Each row is a point on a landscape with many valleys, with its height.
From any point a ball rolls to the lowest of the 2 points nearest to it. It stops when none of these is lower. Distance is the straight distance between rows; heights are no part of it.
pidab: [ 16 -21   3   6  -5   3  -3   1 -19 -29 -12   5  -7  -1  -2  26   1   5
 -11  24   7  -3 -27  -4  -4  -7   8  12   2   0 -10]  h=204
bidi: [ -8 -13  -5  -2   3  10  -6  -2   3  13  17  -6  -4 -12  -2 -22 -12  10
  -7   8  -9 -10  -1   3  19  -7   3  -4   3   0   2]  h=203
lovuk: [ -8 -29   7 -13  -7  15 -21  11   5  -8  14  -3   3 -10 -14 -26 -18  15
   0 -15  -2   3  -3   8  19 -10   0   6   8 -12  -7]  h=301
Dezen: [ -5 -20  14  -1   3  22 -14  13 -16   6   6 -25   8 -11 -14 -27  -6  17
  12  -5   4  -7  20   0   9 -22   4   3   3  -9   2]  h=585
nukon: [-22 -27   3 -20   0   6 -20  30   6 -14  16   5   4  -2 -18 -25  -5   1
  12 -40  -9  14   0  12   5   3 -13   2   7 -11  -6]  h=332
gomen: [ 15 -15  10  14   6   5   7   3 -24 -14  -9 -12   3   6  -2  12   2   2
  -6  21   9  -4 -13  -9 -17 -15   8  12 -14  -2  -6]  h=265
bez: [ -6 -17  -9  -7  -5  -5 -19  14  -7 -14 -13   8 -16  -9   1  23  15   1
  12  12  -2   2  -6  15  19   8   7  14  32  -4  -1]  h=470
vav: [-11  11  -7   3   2  15   4 -28  17  25  25   5   2 -14  15 -23 -30  11
  -9  -2 -12 -19   9   2  19  -3  10 -27 -12   6   3]  h=493
mivu: [ -3  33 -15   9   0 -28   3   0   1   6 -16  12 -11   3  14  27  20 -17
  10  10  -3   6   2  -4   3  21  -1   1  13  10   9]  h=417
dupu: [  6   3   2   9   4   3   9  13  -7  22 -16 -27  12   7 -16   2  21  -6
  -5  18   8  12  -5 -18 -13 -11 -16  14  -1   3  -5]  h=495
zokez: [ -7  -9   8   0  12   6  -8  36 -18  -8   0 -25   8  11 -28  -8  24  -4
  15 -22   6  13   7  -9 -23   1 -19  17  -1  -7  -2]  h=437
tasu: [ 21 -15   2   7 -12   4   1  -9 -10 -11 -22   4   1  -6  11  26   1   8
  -8  35  14  -8 -19   1  14 -14  14  12   8  -3  -8]  h=241
zovum: [  0   0  -5  -2  10 -19 -12 -10 -18 -33   0  10 -30  -7   8  17  15 -10
   4  20 -18 -13 -15   4  -9   5  21   1   5  12   9]  h=500
Lusum: [ 20 -15  15  -2 -13   9   4 -10   2 -13 -19   9   8   2  13  13 -11   9
   6  -2  26   0   9  15   4  -8  10  11   6 -15 -10]  h=310
gol: [-15 -20  -8  -8  -1   5 -22   2   2   6  18  -6 -12 -24 -14 -21 -12  15
 -16  14 -21 -11 -16   5  31  -9   2  -1  13   5   3]  h=243
Nif: [  9   0   6   9   5  -7  12   3 -16 -12  -6  -1   2  11   7  12  10  -9
   7  11   8  -3  -2  -2 -20   2   9  11  -7  -3  -3]  h=323
Zet: [  6 -26   1 -16 -14   4 -12  14   2 -38 -16  21  -8  -2  -1  24  -2   6
   8  -3  12  12 -19  19  12   2   6   8  23 -13 -13]  h=720
zus: [  1  33  -5   0  -8   1  19 -23  26  19   8  15  17   5  18  -3 -14  -5
  -5 -21   5   0   9  -1  -2  16  -4 -22 -14   6  -7]  h=540
zikaz: [  7  17  -4   8  -5  -2  15  -8   9  22 -11   4  11   3  16   7   0  -6
   4  10  12   4   9  -1  -1   6   4  -1   0   1  -2]  h=575
paguz: [ -1  -1  11   1   3  18   9 -20   9  13  17   3  12   2  22 -19 -25   7
  10 -16  10 -13  28  13   0   4  10 -11 -12  -8  -4]  h=458
zibop: [  7  27   3   5  -5   0  27 -17  17  21   1   2  24  16  20   4  -5  -8
   4 -10  14   7  19  -2 -19  12  -3 -12 -17   0  -8]  h=520
kapa: [  6  23  -6  -9 -15  -9  12 -13  30   5  -6  30  10   2   9   5 -12  -6
 -10 -24   8   7  -4   8  12  18 -11 -14  -1   2  -4]  h=622
gobu: [-15 -29   9  -3   4  17 -32  30 -32  -9   2 -31  -6 -17 -31  -7   9  18
  13   4  -3  -4   9   1   8 -16   2  13  13  -5   0]  h=435
vozas: [  7  24  -9   4  -2 -20   6  -4  -5 -12 -19  15 -10  -2   4  25  12 -12
  -6  22  -7 -10 -18  -7   0   9   8   7   7  10   5]  h=350
Seb: [-17  -7 -13  -8   1  -7 -21   1  12   0  20  12 -18 -20  -7 -13 -12   6
 -10  -7 -28 -11 -11   9  26   7   2 -11  12   9   9]  h=242
nudim: [ -2   9   2   1  -4  17  14 -29  17  24  15   7  13  -3  21 -18 -29   8
  -6  -2   3 -10  16   6   9   1   7 -20 -14   0  -5]  h=479
Bisal: [ -1  23 -10   3 -11   2  10 -22  23  27  -1  15  12  -1  21   0 -13   0
   3  -7  12   3  14   3  16  12   1 -15   2   2  -6]  h=553
pove: [  2 -28   6   4  11   4 -18 -11 -26 -21   6  -5 -21  -8  13   9   9   8
  11  31 -11 -23  -1   7   1 -13  31   5   3  -2   5]  h=564
fim: [-19 -19  -7 -17   5   2 -15  17  -8 -44  16  18 -23  -3  -9  -3  -6  -3
  -4 -10 -19  -3 -26  10  -3   7   3  -7   4  -1   0]  h=526
Geziz: [  1  17  -6   2   3  -9  14  14   2   6   3  -7   8  12  -9  -3  19 -14
  -3  -7  -1   8  -6 -11 -19  12 -19   4  -6   7   1]  h=384
rame: [  1  28  -7  17   8 -21  19  -1 -15  22 -15 -17   8  14   6  20  21 -20
   9  32  -4   1   8 -19 -25   4   7   5  -8  13   6]  h=513
Sir: [  9  24   3   6   2   3  28 -18   6   9   2  -4  14   5   7  -3 -10  -6
 -19  15  -4 -15  -4 -13 -20  -6   7 -12 -28   8   0]  h=511
deko: [-13  20 -17   3  -1  10  -1 -22  24  35  15   3   4 -17   3 -20 -20   8
 -12   1 -15 -10   1  -8  29  -3   1 -25  -4  10   2]  h=504
leget: [  5   0  -6 -11 -21  -5  -3  -6  29  23 -14  17  10   0  -1  -8  -8   3
  -5 -12  12  19   1   3  29   3 -13  -1  15  -2 -10]  h=571
rep: [ -9  23 -11   5  10 -28   1  15  -8   4  -5   0 -12   6   0  18  30 -19
  12   3  -8   9   4  -4  -8  22  -8   5   9  11   8]  h=439
Ramo: [  5 -18   8  -4   4  -1  -5 -16 -17 -41   6  19 -17   4  28  14  -2   1
  22   7  -1 -19   6  21 -12   6  34   2  -2  -9   2]  h=543
Loda: [ 10  -1   8  -8  -8   2  14  -8  16 -10   4  14  10  14   7  -4 -12  -3
 -10 -24  14   9  -1   9 -11   6 -13  -2 -11  -8  -3]  h=663
sapi: [-13   8  -7   4  13 -13  -6  20  -8  14   0 -13  -8   5  -9   5  27 -12
  13   0  -6   9   9  -3  -6  15 -11  12  10   5   5]  h=474
Val: [-16 -30   6   0  16   9 -28  19 -28 -16  11 -25 -23 -12 -18  -2  13  11
  12   7 -13  -9   7   4   0  -8  11  13  10  -2   3]  h=475
Perib: [-14  22 -21  -2  -2 -17 -10   1  21  18   1  19  -3 -11  -4   1   0  -4
  -2 -12 -13   3  -8  -1  29  17 -11 -11  14  11   6]  h=275
Rodul: [  2  -6  17  12  17  11  14   7 -21  -2   8 -25  12  15  -2 -12   4  -3
  10   1   4 -10  12 -11 -34 -11   6   6 -27  -7  -1]  h=390
riz: [ -3   0   3   7  14  -8   3  -6 -20 -15  14  -3 -14   3   8  -4   4  -7
   2  13 -12 -15  -1  -2 -19   2  16   1 -12   4   8]  h=545
Vud: [ -6 -23   4   2  10  14  -9   0 -15  -6  17 -12  -8 -11  -1 -17  -8  15
  -4  17  -9 -18  -4   4   9 -14  13   2  -1  -4   2]  h=149
zokav: [  7 -20   6  -5  -4  12  -1   0   4 -15   9   2   3   2 -10 -11 -16   8
 -23  -8   5   5 -20  -3  -2 -13 -10   3 -11  -4  -3]  h=702
bada: [  2 -28   6 -18 -10   7  -9  11   7 -39  -2  20  -4   2  -3   9 -16   5
  -2 -21  11  18 -16  17   4  -1  -4   3   6 -16 -10]  h=715
kug: [ -2  27  -3  -9  -5  -9  14  -9  23  -8   9  29   6   4  11   0 -13 -11
  -5 -34  -5  -5  -3   7   2  26  -8 -19 -13   2   0]  h=627
fab: [ -4  25  -8  10   8   1  17 -12   3  23  10  -9   6   0   7  -9  -3  -4
  -7  13 -11 -11   5 -14 -10  -1   4 -15 -18  10   6]  h=534
kole: [-19 -32   1 -10   3  12 -27   9  -1  -3  26  -8 -10 -18 -12 -26 -15  15
   1  -5 -17  -8  -3  12  23  -9   6   1  10  -7   0]  h=272
nefe: [  0  -9  -3 -10  -5  -5  -1  16   8 -13  -2  13   1   3  -9  -4   2  -5
  -6 -16   3  14 -12   6   3   8 -12   4   8  -5  -4]  h=280
lim: [  1   6 -10   0  -8  -2   1   1  14  23  -9   4   7  -1   2  -3   1  -2
   2   2   8   9   3   0  17   6  -7   3  15   0  -2]  h=556
debu: [-18  -4 -10 -10  11 -12 -12  18 -10 -28   9   9 -23  -4 -16   0  13 -11
  -5  -5 -21   1 -19   5  -5  15  -5  -2   7   5   4]  h=519
lan: [  1  13  11   5  -1   9  17 -25  10  13   7  10  17   9  32  -2 -22   1
  12 -12  16  -8  29  14  -7  12  14 -12 -12  -6  -7]  h=478
foga: [ -1 -12  10  13  17   8   5   9 -27  -7   7 -21   1   7  -6  -7   8   0
   3  15  -2 -10  -2 -10 -21 -11   6  10 -15  -1  -1]  h=331
papo: [  3 -30   5 -14  -9  10 -13  11   5 -29   4  10  -2   2 -17   2 -16  10
 -15 -14   4  21 -24   2   2 -11 -13   8   0  -9  -6]  h=709
Siti: [  1   0   3   2   7   1   9   9  -9 -17  12  -5   1   9 -12  -6   4  -8
 -19  -4  -3  -3 -21 -14 -25  -1  -9   3 -19   2   2]  h=333
buso: [  9  17  -6  15  -3 -12  14   2 -11  18 -32 -12   6   3   0  27  21 -13
  -8  41   7   2 -11 -15  -8  -3   0  13   5  11  -2]  h=409
Lam: [ 14 -19   6   1  -2   7   0   7  -6 -18  -3  -4   1   7 -22  11  -4   6
 -18  -1   7  22 -26 -14 -11 -15 -22  14  -8  -3  -1]  h=235
Lezu: [ -7   9  -2   9  16  -4   5  -5 -10   6  19 -11 -10  -1   1 -14   3  -4
  -5  12 -17 -17   1 -10 -13  -1   7  -8 -14   9  12]  h=554
tikof: [  3  32 -10  -2   0 -14   8 -13  17  -9  -3  27  -6  -5  12  14  -8  -9
  -5  -2 -11 -15  -9  -1  11  18   6  -9  -2   6   3]  h=334
Tatuv: [ 13  12  -1  -7 -16  -8  13  -4  25   9 -12  19  11  10   6   7   0  -6
  -2 -20  17  20   2   6   5  12 -16  -1   4  -4  -6]  h=614
Lir: [  3  18  -8  17  -5 -10  11   0  -3  25 -30  -8   7   5  14  26  16 -13
  11  32  12   7   9  -9   1   5   4  12  14   5   2]  h=447
neki: [ -3  26  -7  22   3 -24  11   0 -13  24 -25 -13   2  13  16  33  27 -21
  19  32   3   7  15 -14 -14   9   7  11   6  12   9]  h=481
nesa: [ -1  26 -15   3  -9  -9  10  -3  20  25  -5  13  14   7  13   6   5  -8
  11 -16  12  14  11  -1   9  19 -10  -9   6   2  -4]  h=568
sot: [-13  26 -13  11   7 -12  -2 -13  14  20  18   9  -7   0  18   1  -3  -4
  11 -17  -5  -2  15   2   8  15   6 -21  -3   5   5]  h=372
fuda: [  8 -19  10  -8  -8   3 -15  23  -3 -11 -18 -10   7   7 -35   7   8  10
   4 -18  12  32  -4  -9  -3 -15 -27  20  10 -10  -6]  h=312
Bofa: [ 16   6   4   1  -8  -2  14  -1  12   9 -15   3  12  11   3   7   3  -6
   3  -5  20  13   6   2  -7   1  -9   8   1  -6  -6]  h=597
Tar: [ 13  -7  22  -5 -20  18  -2   1  -3   9 -17 -11  20   7 -10 -20  -5  20
  15 -30  31  13  42   3 -11 -23  -9  -3   1 -18   0]  h=685
Puf: [ 12   5   4  11   3   3  19   1  -5  12  -9 -19  13   9  -8   2   8  -3
 -14  19   7   6  -9 -16 -20 -15  -8   5 -15   4  -3]  h=436
kema: [-14 -24  11   5  16  17 -20   9 -18  11  18 -34 -10 -14  -6 -25  -2  16
  14   3 -13 -17  24   5  10 -20  13  -1   2  -4  11]  h=550
feto: [ 18 -12   7   5  -4   4   1   6  -4   4 -23 -14   7   3 -15  12   8   6
  -7  13  17  17  -8 -10   1 -20 -13  17   4  -5  -8]  h=434
mus: [  9  18  -1   5   0 -17  18   8  -4  -3  -9   7   7  16   8  16  14 -18
   8   2  10   7   1   0 -18  14  -2   7  -2   0  -2]  h=365
pafe: [ 18  -5  22  -5 -12  11  10 -18  13   2 -17   7  15   9  12   3 -16   8
   4 -17  27   8  22  13  -2  -6  -4   5  -2 -16  -8]  h=359
giri: [ 13  14   4  -9 -14   3  21 -23  27   6   0  10  15  11   2  -5 -15   0
 -22 -18   7   9  -4  -2 -12  -3 -22  -9 -17   0  -1]  h=673
delu: [-12   0  -2   1  15  -2  -3  26  -9   8   6 -21   3   7 -19  -9  24  -8
  11 -11  -4   8   7  -6 -14   9 -17  13   2   1   1]  h=490
biva: [  0 -32  15  -2   0  24 -25  23 -25 -20   2 -20   2 -10 -25  -7  -6  20
   8  -5   6   3   2  -3   2 -19   4  10   6  -9  -4]  h=386
Lako: [ 15   0   5  11   1   8  16 -13 -11  -5 -10  -8   4  -4  -1   6  -7   6
 -29  37  -1 -15 -25 -13  -6 -24   9  -2 -20   8  -2]  h=604
Fumap: [  5 -14   7   3   6   5   1  16 -11 -17   3  -9   2  10 -15   2   6  -3
  -8  -6   6  10 -14  -8 -19  -6 -12  12 -10  -4  -4]  h=290
ludut: [ 21  18  12   5 -10  -3  33 -20  13  13 -17  -1  21  18  14  17  -5  -7
  -5   3  21  12  10  -1 -27  -6  -6   2 -16  -4  -5]  h=440
vofes: [ 15 -26   8  -5  -9   7  -9  18 -11 -42 -20  12  -6   3  -6  33  -1   4
   9  -4  17  17 -15   8  -3  -3   2  12  14 -13 -12]  h=727
zav: [ -1  -1   3  -7  -2   0   7   6   6 -15   8  17   2   9  10  -5  -5  -8
   8 -26   6   3   6  16  -7  16  -3  -4  -5 -10  -2]  h=654
Lemu: [-17  17 -16  -1  10 -12  -7   9   6  19   9  -9  -9  -9 -21  -8  13  -4
 -13   1 -23  -4 -11 -11   8  12 -16  -4   4  17  10]  h=603
beru: [-13  22  -3  -3   5 -10  16  -5  10  -4  30  17   6  13  19  -9  -1 -12
  14 -44  -3  -1  18   8 -13  29  -8 -23 -20  -1   2]  h=639
Zefa: [  5 -10  -7  -2  -1 -10 -15 -13 -14 -27  -5  17 -25  -7  17  26  12  -2
   6  30  -9 -17 -12  10   5   2  26   4  15   4   6]  h=492
zom: [-14   0  -1  17  15   8 -12  -5   4  34  16 -22  -7  -5  18 -13  -3   7
  22  -4  -7  -5  36   1   8  -5  14 -15  -1   1   9]  h=456
tun: [  6  -1   1  -4  -3  -1   7  10  12  11  -4 -10  12  11 -15  -9  11  -3
  -6 -13   7  19  -5  -9  -8  -2 -24   6   0  -2  -5]  h=318
pilik: [-14  25  -9   1  18 -16   1   7  -6   7  10 -17 -12  -2 -22  -4  22 -13
 -11   9 -27 -10 -11 -21 -13   9 -12   0 -10  20  11]  h=587
pez: [  7  -5  -5  -1 -13  -6  -7   8   3   9 -27  -2   1  -7 -16  15  11   3
 -17  24  11  16 -23  -6  22  -7 -12  18  23   4  -6]  h=498
ran: [  5  23 -18  -4 -14  -7   1  -8  26  20 -21  14   4 -13  -6   8  -6  -1
 -20  12  -3  -1 -19 -10  31   4  -8  -3  15  11   1]  h=304
Sev: [-12  14  -5  14  14  -2  -1  -9   5  27  17  -8  -4   4  20  -6   0  -2
  20  -9  -2  -1  28   1  -3   7   9 -13  -6   1   6]  h=407
levev: [ -6  15 -12   5   3 -21 -10  -1   4   2  -2  17 -19  -2  19  17  10  -9
  13  -1  -6   2   6   9  11  20   7  -7  14   5  10]  h=433
zer: [  5  -2  11  -6  -4  12   4   5  10  12  -2  -9  20  12  -6 -19   0   3
  14 -32  15  12  25   0  -8  -3 -15   3  -4 -11  -5]  h=733
tenis: [ -4 -13  -8   0  -1 -10 -20   1 -11  -8  -8   2 -24 -11   8  21  18   1
   5  27  -8  -9  -7   9  17   3  15  10  27   3   6]  h=482
Pafon: [-14   6 -19  -4  -5  -7 -15  -8  21  19  11  14  -7 -17   1  -9 -13   6
  -6  -7 -16  -6  -5   4  36   7   1 -14  14  10   5]  h=259
Pela: [  8  14   2   5   3  -4  22   2   1   4   4 -11  12  14  -5  -3  10 -10
 -12   2   1  -1  -8 -15 -28  -1  -9   0 -19   4   1]  h=381
mavu: [ -4   1 -10  -4  -1 -15  -4  13  -7 -16 -11  13 -14  -2  -1  18  18 -10
   3   8  -3   5 -13   7   4  14  -1   9  20   1   0]  h=457
pufas: [-13 -22   7 -18 -10   7 -20  20   9  -3   9   4   9  -5 -14 -28 -11   8
  20 -40   0  11  17  14  16   0  -7   3  12 -14  -6]  h=351
fegip: [ 12  -9   8   1  -3  14  11 -12   4  -2   5  -5   7   0  -3 -12 -16   9
 -27  10   4  -4 -17  -7  -4 -20  -5  -4 -18  -1  -2]  h=694
Vegin: [ -2  -3  -3   7   9   7   2 -13 -11   8   6 -10 -11 -14   7  -8  -5  10
 -16  38 -17 -26 -11  -4  12 -18  16  -6  -8   9   8]  h=584
lefil: [ -8  -7  -6 -15   2  -3  -7   0  -6 -51  10  29 -25  -5   5   6  -8  -5
  -3  -4 -17 -12 -25  12  -3   9  14  -8   3   0   1]  h=531
tiza: [ -3   4  -6  -5 -18   8  -1 -17  28  34  -4  12  14  -2  12 -13 -18   8
   3 -13  12  11  17   4  33   4  -3 -10  11  -2 -10]  h=567
Resi: [ 20  17  10  11  -6  -3  36 -25  -1  10 -16  -8  22  16  16  19  -8  -9
 -12  23  12  -2   4  -5 -30 -12  11  -3 -27   1  -3]  h=473
Dum: [-15 -12   7  12  22  15 -18   2  -4  34  21 -36 -11 -12   6 -26  -2  12
  15   2 -15 -12  35   2  12 -17  15 -15  -4   4  12]  h=506
muri: [ 21 -24  12   0  -9  10 -11  13 -14 -13 -25 -11   5   2 -30  21   3  15
   1   1  17  28  -6 -13   1 -24 -21  23   7  -9  -6]  h=373
vumu: [-11   1  -5  -7  15 -16 -10   9 -21 -40   5   9 -29  -3  -6  11  17 -14
   3   5 -20  -3 -19   2 -17  13   6   1   2   9   5]  h=510
tono: [-11   3  -1  -3   8  -5   5   4   1 -13  25  15  -6   8  14 -12  -3 -10
  14 -30  -8  -2  13  12 -10  22   1 -10 -10  -6   4]  h=647
zonun: [ 20  10  16  -1 -13   7  23 -26  21  17 -13   5  21  15  16   7 -14   2
  -1  -9  24  12  19   8 -12  -3  -7  -1 -10  -8  -8]  h=402
lumo: [ 13   7   7  -2  -6   8  20 -18  14   0   5  -2  11   7  -2  -8 -15   2
 -29  -5   4  -1 -13 -10 -17 -13 -14  -7 -24   1   2]  h=684
Nemas: [-19 -26   8 -13   6  13 -22  36 -11 -21  15  -8   4   1 -23 -24  -1   2
  21 -43  -3   9  12   9 -11   0 -10   4   4 -13  -1]  h=354
kek: [ 11  26  -7   4  -5 -12  11 -19   5  -6 -17  18  -5  -7  15  22  -5  -5
 -10  27  -4 -21 -14  -6  10   6  16  -1   2   8   4]  h=335
kadem: [-16 -15  -6 -11   3  -3 -14  23   2 -11  11   7  -6  -2 -12 -10   3  -3
  10 -22  -8  10  -2  14   8  12  -7   2  13  -6  -3]  h=309
Kera: [ -3  28  -8   4   8 -14   7 -11   5   3  10  13  -8   2  13   3  -2  -9
   3  -2 -10 -11   4  -4  -4  15   8 -12  -8   8   8]  h=349
nima: [-13 -16  -5  -5  10  -4 -25  -4   1 -16  26   6 -33 -17   1 -13  -7   7
  -8   0 -30 -18  -7  11  14   3  18 -13   7   9  12]  h=220
ziga: [ 14  10   9  11  -1   4  28 -21  -5   7  -7  -6  15   7  16   5 -12  -2
 -14  29   5 -14  -2  -5 -19 -14  17  -7 -27   3  -2]  h=494
Kamo: [ -2   7  -7  -2   3 -17  -2  -1  -6 -19   0  19 -19  -1  13  13   8  -9
   9   4  -8  -4  -2  10  -1  16  11   0   8   1   5]  h=444
Ledi: [ -1  -6  -1 -10  -1  -6  -1 -11  -7 -45   9  31 -22  -2  22  10  -7  -5
   8  -1  -8 -14  -8  20  -6  12  21  -7   0  -5   1]  h=536
fiv: [-14 -20  11  -8  10  13 -18  41 -21 -23   6 -18   4   8 -29 -13  13   0
  16 -35   2  13   8  -2 -22   0 -14  11   0 -10   0]  h=389
Talet: [ -7  25  -7   9  16 -15  11   5 -17  10  -2 -22  -5   2 -17   6  24 -16
 -12  27 -18 -10 -12 -25 -22   0  -6   6 -12  19   8]  h=566
viz: [ -2  24  -8  15  10 -17  11  -4 -18  15 -14 -16  -5   2  -1  16  20 -13
  -4  40 -13  -9  -6 -19 -13  -3   8   4  -6  18  10]  h=542
Mebo: [ -3  17 -20  -5 -11 -16  -5   6  19  13 -15  19   0  -9  -6  10   5  -5
  -8   2  -3   8 -15   0  28  15 -11   1  22   9   2]  h=289
suz: [ -6   1  -6   3   4   1   0  15  -5  28 -12 -25   4  -5 -22  -3  19  -2
 -10  22   0   9  -8 -15   5  -6 -17  12   7   8  -3]  h=541
bep: [  1 -15  -1   8   7   1 -10 -16 -17  -1   2  -8 -19 -12  18   5   5   9
  -3  40 -15 -25  -4   3  11 -16  26  -2   2   8   9]  h=574
guzaz: [  7  -6  20 -13 -18  14  -4   0  11   9  -6   1  23  11  -5 -24 -11  13
  19 -50  24  13  43   9  -4  -5 -13  -6   0 -16  -4]  h=710
bap: [  1 -25   8   1  10   5 -12 -11 -18 -25  13   1 -19  -4  19   2  -2   8
  18  11  -8 -22   9  15  -4  -6  32   2   1  -8   5]  h=555
nelu: [  9  13  -8   8  -4 -20   6   6 -14  -5 -28   3  -5   0  -2  32  23 -12
  -7  31   5   0 -21  -8  -4   5   0  17  14   9  -2]  h=374
pudi: [ 19  -7   0  -1 -16  -5  -1  -2   7   8 -29  -3   4   1 -22  18   6   8
 -20  18  14  28 -21 -12  12 -21 -25  18  14  -1  -7]  h=477
Leled: [ -9 -19   0   0  14   4 -15  -8 -12 -18  27  -5 -25 -14   1 -17  -8  10
 -12  14 -24 -25 -10   3   2  -8  18  -7  -5   4  10]  h=193
betos: [ -4 -32  15 -11  -6  21 -21  19 -10 -25   7  -6   3  -5 -18 -16 -15  16
   9 -23   8   5   6   7   3 -14   3   6   5 -15  -6]  h=338
Rovis: [-13  15 -14   2  10  11   7  -5  12  31  27 -18   9  -5 -11 -31  -2   3
 -12  -5 -23  -9   0 -17  -1  -1 -12 -21 -16  13   4]  h=631
beso: [  2  19  -6   4  -2 -23   9  10  -4  -4 -19  18  -3  10  19  27  20 -19
  22  -1   9  12   8   7  -2  25   1   7  14  -3   2]  h=397
Tir: [  0  33   5   4   1  -4  27 -28  10  12  14  10  20  17  31   4 -16  -7
   6 -11   8  -7  23   5 -21  17  13 -21 -22   2  -5]  h=497
zelon: [ 11 -10   8  -8  -8   2   0   6  11   1 -11 -10  13  17 -25  -3   6   9
  -2 -23  11  32   1 -11  -8 -18 -36  16  -2 -13  -4]  h=234
Zuki: [ -6 -10   5   9  20  -7 -10  -1 -16  -4  15 -12 -22   0  11  -5   9  -3
  13   8 -14 -11  12   4 -10   1  20   0  -2   3  11]  h=528
Sisi: [  2 -10  19  -5  -5  21   1 -10   5   3   7   3  15   1  14 -20 -23  10
  16 -30  17  -9  34  17   2  -1   9  -5  -5 -16  -5]  h=427
givar: [ -2 -14   7  -7  -5  10  -9   6   5   0   5   4   6  -3   2 -18 -13   7
  19 -26   9   0  23  15  13   2   3   2  10 -14  -3]  h=385
duzu: [ 12  28 -10  -1  -9  -6  12 -17  22   6 -15  20   1 -10   8  14 -13  -3
 -18  14  -3 -14 -16  -6  19   6   4  -6   3   7   1]  h=320
gibo: [ 12  -9  19   2  -9  18  -4   9 -13   3 -15 -14  18   1  -7 -13  -3  15
  18 -15  28   1  33   4  -8 -18   4   4   3 -14   2]  h=652
modar: [-15  10 -14  -2   6   1  -4   1  12  30  15 -12   3 -11 -18 -22   0   2
 -14   3 -21  -5  -7 -13  13   1 -14 -11  -1  13   5]  h=616
gaz: [ -1  22 -17   3  -8   1   8  -6  21  39 -11  -3  14  -2   1  -3   4  -4
  -5   6   3  14   4 -13  13   5 -12  -7   7   8  -3]  h=537
zif: [-11 -29   7   3  22   2 -27   4 -22 -15  16 -21 -31  -8  -1  -6  12   5
   8  12 -20 -14   6   6  -4  -6  21   4   4   4   8]  h=501
libul: [ 10 -21   2   0  -4   4  -8  11 -10 -21  -6   0  -5  -3 -19  13   0   6
 -18  12   5  12 -30  -7   2  -9  -7  12   5   0  -7]  h=245
bifa: [  6 -24  21  -2  -9  27 -14  12 -20  -5  -2 -21  13  -6 -17 -25 -10  23
  11 -16  20  -1  24   1  -1 -27   4   0  -2 -15   1]  h=615
Zapiv: [ 14 -15   1  -1 -12   4  -1  -5   0  -8 -16   9   1  -6  12  14  -4   7
   0  17  15  -5  -6  10  17  -6  12  11  16  -8  -6]  h=269
rapun: [  9   0  -2  11   1   3   8 -13 -16   2 -14  -7  -2 -11   6  10   1   5
 -20  49  -6 -22 -21  -9   8 -20  15   0  -6  12   1]  h=594
nar: [-14  29 -24   4  -4   1   0 -15  28  43   4   1  12 -12  -2 -11  -5   1
  -8  -3 -10   4   0 -15  25   3 -10 -21   4  13  -1]  h=518
Dinuf: [ -9  12  -1 -11  -4  -1  13  -7  19 -10  26  26   8   6  13 -15 -16  -9
  -3 -47  -7  -4   5  11  -4  26 -10 -23 -18  -1   0]  h=632
pobo: [  3 -19   2 -15 -17  -3 -14  11  16  -8 -11  12   3  -2 -13  -3  -5   6
  -2 -15   8  22  -9  10  21  -4 -11  10  18 -11 -10]  h=246

For each start below, name the point where the ball stops.
Rovis -> pidab
ran -> Vud
Lezu -> pidab
Zuki -> Vud
tono -> nukon
vofes -> nukon

Call two points neighbours if one is among the 2 nearest of the other. Go from one point of each pair to the other, from neighbour to neighbour, staying as low as possible. Name the highest point that can't be avoided.
Lam / Vud -> Lezu
pobo / gomen -> delu
Pela / zelon -> Geziz
Lam / pidab -> libul
